Each row is a point on a tangle of strands that fork and nearly touch. The rows are in no order.
(in the rows, 128 means zero)
Two points are linked if the straight distance between their rows is under 175. Some points are linked to none.
dedo: [168 115  99 142 117 123 127 110 147 148  91 131 142 151 134 130 129 116
 134 128  91 172 155 170 125 117 123 131 114 164  64 157  79  90  91 129
  98 140 155 156 131 106 113 148 148 183 158 119 102 135 156 169 131 131
 174 137 101 124 157 131 144 179 140 119 114]
guse: [135 185 118 104 124 117 105 127 121 180 109  96  52  94  91 150 140 137
 139 133 129 144 112 112 155 172 148 144 113  71 195 117 172  85 104 108
 126 110 110  69 127 142 142  99 101 100  71 124 127  96 154 159 173 117
 119 104 158 130 137 142 117 186 127 211 166]
gufe: [117 133 135  90  99 140 134 138  96 119 160 133 107 127  97 135 147 139
  67  86 149 115 138  82 155 148 178 127 159 100 174  99 145 181 152 156
  68 100  93 126 136  93 126 156 107 115 121 176  47 113 120 109 156 139
  79 175 144 158 129  53 153 118  86 136  93]
fiku: [123 142 120 117 190  74 121 121 103 122 152 133 119 152 141 103 124 144
  94  61 148 129 122 138 149 101 127 160 134  82 113 118 130 153 109 174
 122 154 124 132 145 137 160 123 141 129 138 153 155 131 136 101 153 109
 146 172 148 106 130  97 132 107 145 148  89]
firuz: [109 110 159 123 123 154  73 162  96  64 180 178 109 109 187 134  82  81
 167  88  98  98 158 121 138 103  69 130 120 108 157 190 146 148 140 136
 160 177 112 184  89  94 120 108 126 159 178  85 177 147  99 166  72 155
 145 106  69  83  65 137 160 147 102 103  76]
siba: [186 108 120  91  76 154 121 122 172 164  70 117 100 112 107 167 126 115
 194 138 117 159 138 149 121 149 154 102 103 156 125 166 110  46 120 113
 135 123  98 113 107 139  90 154 135 144 118 124  56 115 154 182 126 147
 113  92  82 151 135 144 149 252 135 185 130]
muv: [ 98 143 149 158 132 149 101 165 103 104 130 117 101  65 167 117 102 146
 189 147 121  88  87  81 105 125  89 107 134 101 169 113 207 122 164 101
 200 151 113 124  87 134 123  82 119 114 102  96 203 125 102 103 114 121
 105  77 156 105  78 184  95  75 142 126 165]
Pag: [143 145  87 191 192 122  88 141 131  87  49 129 149  48 145  43 143 138
 137 117  96 146  72 147 112 118  81 144 116  90 128  77 136 100 124 105
 139 166 135 134 107 115 173  85 159 161 104 108 171 133 173 117 140  99
 150 138 128 107 129 156  95 112 150 114 165]
Kibo: [158 148  96 128  92 163 144 112 142 170  97 124  97 131  90 149 124 119
 122 161 127 149 154 145 124 137 162 110 140 152 103 154 103  95  98  95
  91  92 157 127 160 115  97 155 118 108 114 129  86 132 118 204 140 137
 154 120 120 132 132 131 136 187  92 143 126]
Muvul: [143 163 106 128 181  87 116 130  83 127 115 141 100 150 131  85 123 137
 113  70 161 111 145 163 147  73 109 153 127  73 106 150 130 136  93 139
 137 166 126 154 134 160 140 136 114 131 140 157 171 136  86 136 138  92
 164 171 138  96 110 111 169 108 151 135  74]
zati: [ 96 144 140 157 159 135 132 133  94 114 185 161 115 166 148 101 110 141
  71 125 137 109 172 115 143  96  79 142 151 124  89 159  80 181  94 133
 137 139 179 184 162 141 129 120 104  83 165 147 191 143  66 143 111 115
 177 156 130 117 124  99 135  62 105  90  98]
nudun: [126  82 145  88 122  98 163  98 180 162 117  97 170 173 127 158 146 116
 102 128 105 167  98 132 130 170 166 168 114 164 120  69  98 134 140 166
 104 110 129  56 154 125 163 135 169 152 131 139  77  83 199  92 131 140
 132 139 148 156 186 121  98 124 157 167 167]
rava: [106  82 154 107 118 113 149 103 194 153 120 101 170 153 136 170 142 107
 133 158  96 153  97 134 115 168 159 149 106 170 131  82 104 113 146 159
 121 111 128  49 126 125 163 112 160 161 124 103 102  76 200  97 123 143
 117 113 126 141 176 152  81 133 163 158 186]
kirab: [130 144  96 149 107 128 144 128 107 132 127  97 187 121  76  79 154 170
  77 141 159 108 114 101 124 120 162 134 170 138 124  78 144 197 130 108
 105  95 124 127 148 137 121 154 104  74 112 151  99 159 123  90 148 110
  91 169 181 154 169 110 102  57 153  83 144]
vupi: [170  92 130  98  92 132 121 119 184 157  60 119 112  93 125 165 136 102
 193 136  90 164 116 143 119 169 132 128  87 152 151 145 115  29 134 126
 134 137 108  92  86 119 128 120 155 179 129  83  80  86 194 152 121 151
 107  88  90 160 152 157 124 246 156 185 153]
tud: [143 163 140  79 155 101 100 115 103 145 142 149  55 139 139 138 114 107
 132  42 179 108 156 141 155 125 136 142 126  49 174 168 171 116 115 175
 148 138  91 113 125 168 133 135  95 137 131 158 153 129  91 138 125 109
 128 135 131 112  73  86 190 172 109 206  69]
nepes: [174 143  78 129 102 127 155  99 156 182  79 101 131 148 101 127 137 130
 129 166 117 167 142 162 124 131 147 120 121 161  78 126  85  92  94 101
 103 104 163 123 145 140 108 156 139 135 121 128  84 133 148 183 152 130
 168 124 124 132 149 143 122 166 131 132 136]
nole: [144 146 127 129 121 132 122 131 117 142 133 143  71 133 152 149  89 111
 159 144 134 114 147 133 132 125  92 110 126 125 130 188 143 104 119  89
 161 142 140 152 116 157 102 112 105 112 124 107 193 147  84 158 103 125
 140 100  91 113  79 153 158 153 120 123 110]
gol: [121 168 107 147 191 105  71 131  95  84 114 132 108  56 137  82 139 143
 118  61 128 126  95 119 125 124 114 156 144  51 164  94 170 133 113 134
 106 170  93 140 109 117 177  88 146 167 103 130 153 131 148 111 160 103
 114 156 138  87 117 107 116 125 128 154 106]
Nilen: [100 117 162 129 107 171 183 113 136 154 177 148 112 195 121 174 111  95
 120 158 154 118 162 141 149 142 136 126 144 168 103 180 107 136 136 124
 143 102 150 124 168 144 103 152 108  82 145 133 135 121  71 147  90 146
 138  97 135 129 101 125 129 115  78 130 105]
kina: [194 122  83 126 123 116 135 108 179 149  44 121 117 115 133 123 158  93
 191 148  58 160 139 198 123 129  59 132  80 173  93 180  91  20 108 101
 146 177 132 138  90 132 124 115 146 196 126  96 147 119 164 177 112 114
 175  83  72 130 130 168 164 231 144 131 139]
tof: [113 142 148 122  98 167  94 154 117 122 147 148  79  74 133 172 100 106
 157 162 105 122 149  90 123 159 121  95 122 124 175 154 153 111 137 105
 127 123 114 153 110  86 107 113 125 139 112  93 138 129 123 161 135 151
 103 105  97 124 103 138 131 180  87 124 138]
Buf: [127 130 123 120 133 101 148 114 134 157 111  91 154 119 109 110 149 146
 140 152 149 124  70 122 121 144 146 144 119 127 148  77 150 121 131 117
 147 118 123  78 124 182 139 115 144 105  89 124 132 112 151  96 151 111
 109 118 158 142 150 147  94  94 171 144 180]
Lamo: [167 178  87 121 157 101 104 123  98 155 101 141  71 129 115  97 135 113
 122  95 136 121 161 154 146 101 110 140 124  91 116 166 125 112  82 116
 123 149 141 150 134 148 119 134 100 136 123 147 155 152  82 181 136  90
 170 153 115 109  95 115 188 160 118 132  86]
popaf: [154 187  82 115 143 105  85 121  96 140  94 129  67  97 107  94 138 116
 116  88 128 133 161 145 144 120 123 131 122  81 138 147 139 113  74 122
  98 134 139 146 129 117 125 144 111 158 109 139 123 150 106 185 166  92
 162 160 124 113 108 109 177 179 104 151  94]
tade: [180 100 140  92  60 146 142 146 126 130  95 125  98 121 108 171 140 136
 161 115 139 105 104 112 128 134 195  92 134 124 167 119 149 111 160 114
 105  96  80 116 115 136  91 155 108 105 113 152  35 116 129 136 117 161
  42 124 106 180 122 112 172 201 142 156 113]
Ruli: [ 91 120 156 143 104 183  88 147 124  88 160 152 119  75 147 167 100 101
 156 152  86 140 145  83 108 157 122 109 127 128 157 128 145 130 153 136
 115 126 123 150 114  44 131 105 143 157 143  85 121 124 157 136 129 166
 111 110 101 118 113 133 108 160  88 109 151]
Sizim: [167 150  54 143 138  89 169 105 146 170  72  98 167 184  98  79 156 156
 127 163 157 140 114 193 122  86 119 126 110 139  63 123  82 100  95 112
 151 104 173 109 145 212 112 169 125  97 119 152 126 139 102 149 144  90
 190 140 152 128 151 152 126  85 167 113 148]
sigid: [108  84 160 159 108 162 116 127 145  86 163 171 157 152 200 147  87  78
 156 137  81 142 163 147 119 107  79 132 122 169  90 188  89 129 129 132
 153 167 156 178 114  94 111 120 143 168 209  98 174 134 143 163  65 165
 170  97  71  86 117 162 146 133 136  95 113]
Feso: [158 162  68 138 135  98 150 114 125 164  97 103 132 163  88  83 147 170
 105 135 162 136 120 156 129 100 135 130 141 121  86 112 103 127  93 119
 130 117 160 124 157 172 126 151 121  92 112 152 134 147 103 147 148  95
 165 150 168 125 137 137 126  92 141 122 132]
gogak: [ 79 102 173 160 108 176 113 139 128  90 147 127 145  73 147 139 125 125
 161 162  86 115  95  70  99 155 143 107 125 128 158  81 157 157 170 125
 122 122 115 134 100  63 133  96 126 140 128 100 131 123 166 102 134 165
  94 105 132 132 132 148  74 112 119  97 180]
fazap: [ 82 166 151 147 119 152 114 150 105 130 158 113 105 104 105 129 129 156
 129 171 141 111 103  66 121 167 136 117 142 106 176 106 166 157 150  99
 139 118 118 134 126 117 132  95 108  83  86 123 145 129 115  96 148 135
  91 111 162 137 127 121  88  87 109 119 171]
Zuziz: [ 66 151 171 144 136 154 114 165 114 112 169 116 112  96 147 144 105 156
 158 151 141  83  91  71 114 152 107 116 145  96 174 115 182 155 164 114
 197 147 115 120 111 137 139  88 110  91 103 127 190 132  94  75 121 123
  93  83 165 113  86 160  92  49 125 118 157]
zatu: [154 130  83 149 140  90 162 106 156 156  90 102 150 184 133 114 137 134
 160 187 126 138 116 197 114  97  88 120  99 162  62 141  83  71 101 100
 169 124 164 101 124 211 109 134 128 121 113 134 175 137 107 142 126  98
 186 101 114 118 139 164 120 111 177 107 158]
sapu: [135 101 146 128 125 107 162 135 124 129 142 114 185 166 115 132 139 148
 115 119 179 106 119 140 130  98 147 110 147 151 124 111 145 170 163 141
 153 115 110 112 134 175 123 154 128  85 139 152 117 147 102  67 107 111
  90 132 158 155 128 128 141  64 168  95 110]
zepa: [159 129  75 191 176 118 100 138 138  86  43 120 179  56 137  34 152 149
 138 139  82 161  99 160  97 106  85 128 102 131  91  75 111  95 103  88
 119 148 148 161 101 109 150 106 155 164 119 107 145 142 165 136 138  99
 161 145 128 117 150 155 105 103 155  75 169]
kov: [127 109 124 106 189  63 138 112 135 126 153 110 159 165 146 118 137 139
  88  72 146 143  91 142 140 126 136 180 126 110 108  90 122 154 127 188
 128 138 121  90 159 134 182 120 172 130 139 150 138 102 177  69 140 117
 147 168 159 116 156 122 113  91 151 159 122]
kofo: [161 129 108 134  88 150 138 138 104 134 114 132 132 124  97 126 128 152
 119 120 145 112 160 125 128  96 173  84 158 156 121 135 113 136 135 112
  71 109 122 173 132 106  93 163 121 110 128 142  54 136  95 155 137 144
  91 145 114 153 119 114 153 155 113  98  88]
Gavik: [ 81  74 156 116 132 128 147 110 203 149 135 113 171 154 154 178 121 106
 157 171  98 141  85 150 106 154 140 133  77 174 130  98 102  86 153 153
 162 118 144  31 119 145 149  99 148 149 111  92 159  89 179  86 114 136
 126  91 114 127 157 187  68 115 171 140 199]
bisud: [100 133 163  85 127 174 148 125 135 139 181 171  85 167 113 200 126 100
  79 127 145 140 167  98 157 170 160 147 145 126 156 144 118 140 128 170
 106  88 118 102 173  92 110 152 114 121 126 149  98 114 105 136 124 151
 140 130 133 125 131  79 141 161  32 168 117]
mot: [107 125 131 145 105 123 156 127 130 146 148 106 188 164  92 126 147 154
  89 156 167 112 123 117 121 131 154 131 162 158 109  86 130 191 154 113
 123  92 121 107 147 151 122 157 104  69 122 154 106 155 106  78 119 111
  86 145 176 152 150 112 104  49 151  91 132]
vemo: [180 109  96 154 122 139 124 121 155 119  57 133 151 122 152 112 137  97
 198 167  49 159 144 190 112 108  57 115  81 181  86 184  98  48 116  89
 147 173 146 166  85 130 109 121 129 195 139  93 168 137 141 182  96 117
 171  87  67 115 119 172 162 184 145  86 137]
lufoz: [126 160  96 166 196 122  78 144 108  81  76 128 121  48 137  58 137 146
 129  88 105 138  81 129 116 121  95 155 125  61 143  82 159 111 118 120
 122 165 111 132 112 112 180  74 156 168  97 108 167 131 165 103 152 108
 129 150 134  94 120 133  97 118 143 135 141]
dak: [137 114 130 148 127 117 171 124 131 144 131 115 164 185 127 115 107 147
 140 152 170 110 130 168 109  87 120 102 135 152  93 140 113 137 134 116
 165 128 146 126 128 197  99 152 112  97 140 131 155 148  74 106 105 107
 131 113 147 137 118 153 131  77 162  88 113]
mir: [ 82 100 183 117 106 138 150 138 159 132 181 128 152 152 126 195 129 127
 127 154 136 106 120  94 127 166 147 125 128 154 138 116 142 177 176 142
 145 114 109 106 131 119 127 110 126 113 136 140 121 124 131  71 114 155
  87 111 141 147 115 130 110  88 114 119 139]
radaf: [ 86 113 183  93 110 183 173 126 138 139 183 172 100 200 126 204 108  89
 111 135 151 116 158 121 163 152 155 131 140 144 129 180 120 133 146 154
 132  90 117 112 168 121 104 158 110  87 145 152 115 109  80 139  82 160
 133 112 125 123 107 111 151 158  56 159  98]
nogep: [162 139  88 132 120 102 146 116  99 128  79  88 181  93  75  56 176 168
  85 132 155 105  84 111 125 104 165 141 151 130 134  76 156 160 112  99
 103 109 130 130 136 155 126 150 145  97  96 134  67 146 148 107 172 104
 110 170 164 160 181 123 121  81 182  99 159]
Vadu: [134 105 140  84  83 135 153 139 124 133 148 124 114 147  94 155 156 132
  78 105 149 107 118  97 153 147 197 126 147 119 149  88 144 172 175 133
  88  97  86 114 137 121 117 164 103 108 114 175  40 112 136  99 124 153
  60 159 156 179 135  76 147 122 123 147 112]
zozeg: [130 193  78 127 110 132 132 133  85 150 113 103  93 105  63  81 150 176
 100 128 162 107 126 103 134 120 170 111 169  94 148 104 159 140 112  88
 109 112 128 141 144 137 126 137 102  75  83 141 102 136  76 146 171 113
 102 151 168 145 125 111 123 109 108 121 133]
vodef: [105 120 147 116 136 121 128 147 104  93 197 139 150 137 128 132 131 147
  70  84 140 123 149  92 141 128 152 129 151 110 143 108 132 210 153 164
  89 126 105 148 140  84 134 134 139 125 143 160  91 126 127  88 153 137
  96 183 147 144 143  61 131  98 103 108  86]
vade: [166 105 126 122 122 129 126 126 128 147 106 144 124 168 140 124 114 108
 152 105 125 139 172 166 141  87 112 126 113 151  86 198  87  95 108 121
 124 151 138 173 121 131 104 151 133 159 181 131 128 135 110 162 116 127
 165 132  84 128 112 125 177 174 148 119  85]
domo: [ 75  90 165 114 137 110 152 111 191 149 165 112 163 183 154 178 113 116
 149 170 121 118 101 153 119 157 124 134  98 170 122 108 113 121 141 147
 182 120 136  60 132 174 135 112 140 121 112 121 178 110 142  89 104 135
 130  86 135 122 127 180  75  83 159 139 170]
Bisov: [ 84 158 156 114 170 118 134 123  86 112 197 174  90 171 144 124 114 118
  51  73 159 119 176 110 165 125 113 168 140  90 156 148 119 184 103 191
 119 125 138 144 166 107 139 136 105 123 162 150 140 124  79 123 132 116
 156 165 133 105 123  48 142 100  62 150  83]
Sotog: [102  85 161 131 118 151  94 147 136  79 168 171 130 133 203 152  89  68
 178 100  92 128 154 145 135 106  73 139 109 135 133 186 122 120 153 156
 170 187 131 154 100  93 125  99 134 170 190  82 178 132 144 148  66 169
 150  87  69  84  89 163 150 153 122 115  89]
tafa: [ 94 118 156 169 144 123 122 138 112  99 171 169 143 163 189 110  85 123
  86 128 114 128 182 130 126  84  61 146 139 144  68 174  54 173 105 147
 150 155 173 189 151 120 128 119 135 117 192 139 204 141  97 152  91 129
 176 138  95 103 118 129 143  72 135  86  91]
kuve: [152 134 111 140  98 181 152 129 104 139 134 151 114 148  94 130 116 120
 107 138 139 131 189 137 135 113 162 110 160 174  84 172  93 125 108 122
  72  97 166 173 158 102  91 171 114 108 143 137  84 136  85 195 141 149
 140 141 121 123 136  98 151 155  68 111  96]
Vime: [ 85 136 152 136 164 123 108 142 108  64 188 128 168 106 142  92 144 164
  76  89 135 114 104  78 121 122 129 152 147  99 140  76 144 220 156 153
 112 145 111 145 139  87 168 108 151 121 138 152 125 128 156  66 152 132
  92 173 162 123 151  88  89  63 124 110 121]
ven: [ 55 110 188  98 164 106 148 113 159 140 220 144 125 197 151 191 115 119
  86 124 144 136 123 108 154 172 120 170 118 125 127 125 122 171 133 176
 159 124 135  95 168 123 162  98 125 107 136 143 165 112 139  76 107 130
 162 137 155 114 125 116  97  88  95 165 139]
Gis: [110 102 148 178 133 133 106 135 140  84 143 175 159 155 209 105  91  97
 135 139  74 143 179 145 115  89  43 151 123 157  66 182  57 143 118 130
 162 176 164 183 126 103 121 109 147 158 197 119 201 147 129 169  63 125
 192 113  68  81 114 159 144 100 148  76 104]
zudev: [143 128 108 182 106 165 102 132 124 102  89 133 151  70 142 102 110 142
 145 185  80 144 143 128  93 118 107  78 129 166  93 106 105 122 114  75
 100 128 159 188 104  84 108 130 131 156 123  97 135 161 143 163 139 144
 141 124 115 130 138 157 104 117 120  78 165]
ratu: [ 92 135 140 159 165 133 115 134 118  80 146 111 172  83 142  82 152 160
  95 121 134 116  81  81 117 136 128 160 140 111 134  66 151 199 149 136
 120 136 127 126 135 103 174 103 139 116 108 135 151 132 176  62 151 137
 105 145 169 126 164 119  58  50 137 110 167]
Darag: [175  93 132 139  79 152 154 126 125 124  96 116 181 119  99 138 139 143
 123 157 117 128 132 121 108 106 172  74 146 188 108 120 105 135 154 110
  74 103 123 155 132 110  93 167 137 141 141 134  36 137 138 141 132 157
  81 131 120 173 160 125 136 131 158  74 116]
zunid: [188 112 100 146  96 129 153 118 116 125  65 101 204 102  83  85 161 157
 110 154 117 133 122 131 102  89 162  86 142 185 105  94 110 135 128  86
  70  97 132 152 119 127  91 178 150 131 135 120  24 139 144 131 162 137
 110 160 128 174 188 125 137 112 186  72 131]
vak: [121 183 101 154 115 138 108 138  89 136 117  96 114  81  76  85 141 175
 118 155 144 106 100  86 113 141 142 113 160  99 159  96 172 143 119  78
 116 124 122 146 124 129 121 114 106  82  75 125 134 137 107 124 176 126
  95 130 165 146 140 123 101  97 126 113 165]
mub: [142 191  99  86 123 139  86 113 104 146 119 148  61  96 100 129 137 106
  88  88 149 141 185 123 148 145 135 127 142  86 165 153 138 130  81 152
  75  97 133 142 149  93 118 171 107 154 115 142  84 137 106 191 161 127
 144 149 120 121 129  80 172 204  47 179 102]
mig: [173 109 129 107 127 101 139 138 128 136  96 120 120 125 128 135 107 138
 207 123 161 118 100 159 119  99 126  94 111 124 137 171 159  55 138 107
 190 142 101 113  81 203  99 134 135 118 137 122 134 128 100 115  99 110
 106  85 108 140 101 165 170 159 165 133 112]
vogu: [114 131 133 140 113 146 169 122 126 152 166 131 122 182 120 133 111 115
 123 161 168 109 160 151 128 115 130 118 148 152  97 167 109 141 125 111
 142 104 163 139 156 155 108 141  94  68 128 126 156 139  64 134  96 123
 137 112 142 129  99 129 128  91 101 114 107]
mazof: [155 143  87 180 134 125  99 135 129 115  70 119 151  81 128  70 136 152
 136 172  92 148 127 136  97 112  97  99 116 153  89 101 109 113  90  70
 105 136 160 174 113 116 122 122 129 155 103 113 152 162 144 156 147 114
 163 137 132 123 142 153 117 109 145  86 158]
Fesu: [127  90 119  86 157  75 151 109 158 144 134 100 162 184 130 124 140 137
  71  83 131 164 106 142 141 133 157 175 124 127 105  71 110 161 131 190
 106 126 123  75 177 130 175 140 171 140 141 156  96  95 193  82 134 123
 145 170 166 130 168 114 117 100 152 167 134]
dibo: [181  97 137  77  62 151 137 122 148 159  70 115 101 125 107 184 130 127
 181 124 120 142 125 123 125 157 191  98 118 146 154 143 126  79 148 120
 113 105  81 100 118 130  93 164 134 124 115 141  26  98 161 164 129 161
  76 106  91 165 137 129 152 239 147 180 128]
Fibo: [ 99 104 167  86 134 126  97 134 149 126 159 132  98 112 144 191 116  98
 154 103 117 137 129 101 137 174 154 146 112 105 181 135 149 102 140 165
 133 132  95  95 121  89 161  97 141 152 128 110 132  99 174 116 130 146
 101 111 115 125 114 122 118 193 110 174 126]
mameb: [116  62 160 104 153  98 127 128 179  99 146 128 162 142 179 159 118 109
 175  70 119 140  94 153 129 129 132 146 102 131 145 124 142 109 162 198
 158 154 106  86  99 119 168  96 168 176 171 105 131  99 187  69  82 152
 113 108 104 111 122 159 117 151 163 136 125]
kebez: [156  99 152  79  79 131 138 155  98 126 133 130  95 129 112 160 142 127
 131  83 170  91  98 106 138 130 196 103 141 104 175 111 172 140 171 137
 119 103  64 105 114 145 110 149 107 107 122 177  61 113 119  98 122 148
  37 141 130 182 106  92 179 154 149 159 101]
posi: [108 145 122 149 152 113 128 124 125 118 109  99 167  86 132  79 155 152
 125 147 144 112  59 109 110 139 131 153 131 116 143  71 155 144 135 123
 136 133 133  99 132 154 160 104 144 107  92 113 154 122 164  84 158 108
 111 130 162 127 158 143  73  60 170 130 188]
vumup: [164 109 133 110 120 127 129 136 122 149 114 134 103 143 137 145  99 117
 174 112 144 129 144 153 136 105 127 103 123 132 115 182 134  92 121 114
 147 147 119 147  99 152 100 129 124 135 144 121 140 145 102 139 111 128
 131 109  96 127  95 139 167 178 132 125  88]
runor: [125 154 135 134  93 170 115 158 108 130 151 139  67  89 122 164  85 122
 167 186 131 101 145 104 116 151 124  82 141 136 163 185 157 103 138  79
 146 111 129 156 110 118  90 117 108  97 103  93 159 142  77 162 112 137
  95  84 102 126  81 151 139 158  89 114 126]
Tizu: [118 173 140  99 159  96  98 123  77 117 157 139  72  99 127 125 117 129
 110  56 174 107 145 105 146 139 136 128 150  44 189 142 173 151 119 168
 114 131  94 127 128 122 138 133 114 139 127 153 131 130  97 121 158 113
 117 148 146 113  97  64 159 143  79 176  78]
vefa: [103  87 182 139  82 161 132 152 138  95 163 124 167 109 122 166 147 129
 140 166 107  94  86  70 111 147 156 105 121 150 159  84 167 188 188 120
 120 107 103 127 105  91 121 120 116 132 131 120  97 138 149  74 127 177
  59 111 140 157 135 137 106  89 140  88 158]
dugo: [179 126  83 135 120 113 149 115 103 113  57  91 198  68  79  54 179 165
 110 137 131 123  98 119 111  95 155 118 137 144 127  81 150 145 109  77
  85 112 138 152 115 141 121 162 148 113 116 117  41 148 153 122 179 107
 110 166 141 165 185 129 126 110 198  83 158]
Bofol: [137 184  71 129 119 126 146 133  89 153 124 116  99 141  75  76 153 167
  94 115 172 114 154 135 140  95 158 117 173 104 109 121 129 147 105 108
 104 114 154 145 153 152 130 157  91  70 110 150 121 146  64 153 153 100
 129 162 175 123 112 125 139  98  94 117 106]
Damu: [126 149 133  94 112 152 107 120 127 152 156 146  79 124 108 180 120 104
  92 124 120 148 167 107 149 162 151 137 131 113 159 144 138 116 104 145
  92  97 124 112 154  76 126 144 130 138 124 133  96 117 133 166 156 143
 134 132 118 131 145  90 138 196  59 172 129]
dib: [142 105  99 168 149 116 132 117 158 112  77 133 168 121 174 105 135 114
 185 160  68 141 116 182 101 107  61 117  77 166  76 138 105  70 130 110
 168 163 150 140  82 148 119 108 135 175 138  95 187 140 146 143  91 106
 178 100  86 104 128 176 124 136 169  92 153]
biguv: [118 108 137 170 111 159  95 131 136  86 126 150 146  92 165 126 111 113
 139 149  68 157 150 118 100 139 105 112 129 152 101 114 114 120 128 127
 109 148 154 167 113  52 134 105 143 180 151  83 141 136 169 141 122 151
 152 125 114 111 134 152  99 154 100  97 159]
guve: [104 152 140 133 143 141 140 133  75 121 176 160  93 171 130 105 116 117
  65 104 158 114 193 123 162  95 100 142 148 112 111 171  93 156  97 148
 122 121 161 168 168 139 133 146  91  90 165 150 162 136  44 155 115 114
 161 150 122  97 113  83 154  81  77 122  77]
bifup: [105 176 136 130 175 107  69 136  79  76 164 136  76  40 132 103 127 128
 120  60 139 119 132  91 135 154 111 139 147  32 203 121 188 157 127 155
 101 145  85 142 106 100 159 106 125 174 118 128 144 134 123 112 171 120
  97 150 137  99 100  74 133 134  90 159  89]
Nafo: [166 103  98 123 129 117 120 115 199 144  53 123 138  99 136 140 147 100
 182 140  70 162 119 192 117 151  81 136  71 150 128 152 102  18 129 132
 148 162 123 106  85 133 145 109 164 206 134  77 118 106 190 148 104 133
 150  83  87 146 147 168 135 227 152 158 151]
Fona: [ 95 137 136 124 128 106 149 115 169 176 139  90 139 173 107 153 131 129
 134 183 142 138  89 132 126 167 144 142 114 138 138  95 124 119 132 117
 157 100 129  43 148 177 149 121 124  89  81 132 156 104 137 101 131 117
 122 100 167 139 143 157  70  95 155 167 184]
Fip: [ 72 139 177  99 187 114 143 115 119 134 225 159  95 196 154 156 113 120
  59  95 164 120 142 111 171 140 109 177 132  95 144 143 125 176 121 185
 156 130 134 114 177 124 155 107 104 103 147 155 168 126 101 103 118 117
 168 154 149 103 118  87 127  81  84 163 106]
belo: [ 67  93 198  90 129 117 156 132 159 137 215 141 145 196 138 207 127 119
 100 110 156 122 128 102 156 154 149 148 133 141 134 131 126 191 164 185
 144 121 109  93 151 120 143 118 129 111 152 158 122 110 134  62  90 154
 120 137 147 140 105 102 119  90  99 147 111]
Doru: [144 116  84 160 165  88 146 110 160 133  78 111 156 135 160 107 134 121
 187 173  98 141 102 182 108 106  60 126  75 155  86 139 115  45 125  98
 180 141 153 112  93 203 124 112 142 148 103 110 199 134 132 135 105  80
 184  94  98 118 130 176 128 125 191 111 163]

A fork is a point with three links. Follow the links from the first point to the second and name the forks in between, in order.
nole / Bisov -> Ruli
biguv / zunid -> Ruli vumup
Kibo / belo -> vumup Ruli
Darag / tof -> vumup

A fork is a point with three links, a tip a point with one. Leave the first point through the second and follow the links. Name the first fork or tip that comes.
mot / kirab -> vumup
mir / belo -> firuz
bifup / gol -> Ruli
Nafo / kina -> muv
zudev / mazof -> tud

Name the points in between on the shortest way along the links from the first point to the second, in order.
mub / mot -> Damu bisud radaf Nilen vogu dak sapu
mot / nepes -> kirab nogep dugo zunid Darag kofo kuve Kibo
Sizim / dibo -> zatu Doru dib vemo kina Nafo vupi siba
Darag / zudev -> kofo kuve Kibo nepes dedo vade vumup nole runor tof Ruli biguv
Tizu / vefa -> bifup gol lufoz Pag zepa mazof zudev biguv Ruli gogak
Lamo / rava -> Muvul fiku kov Fesu nudun
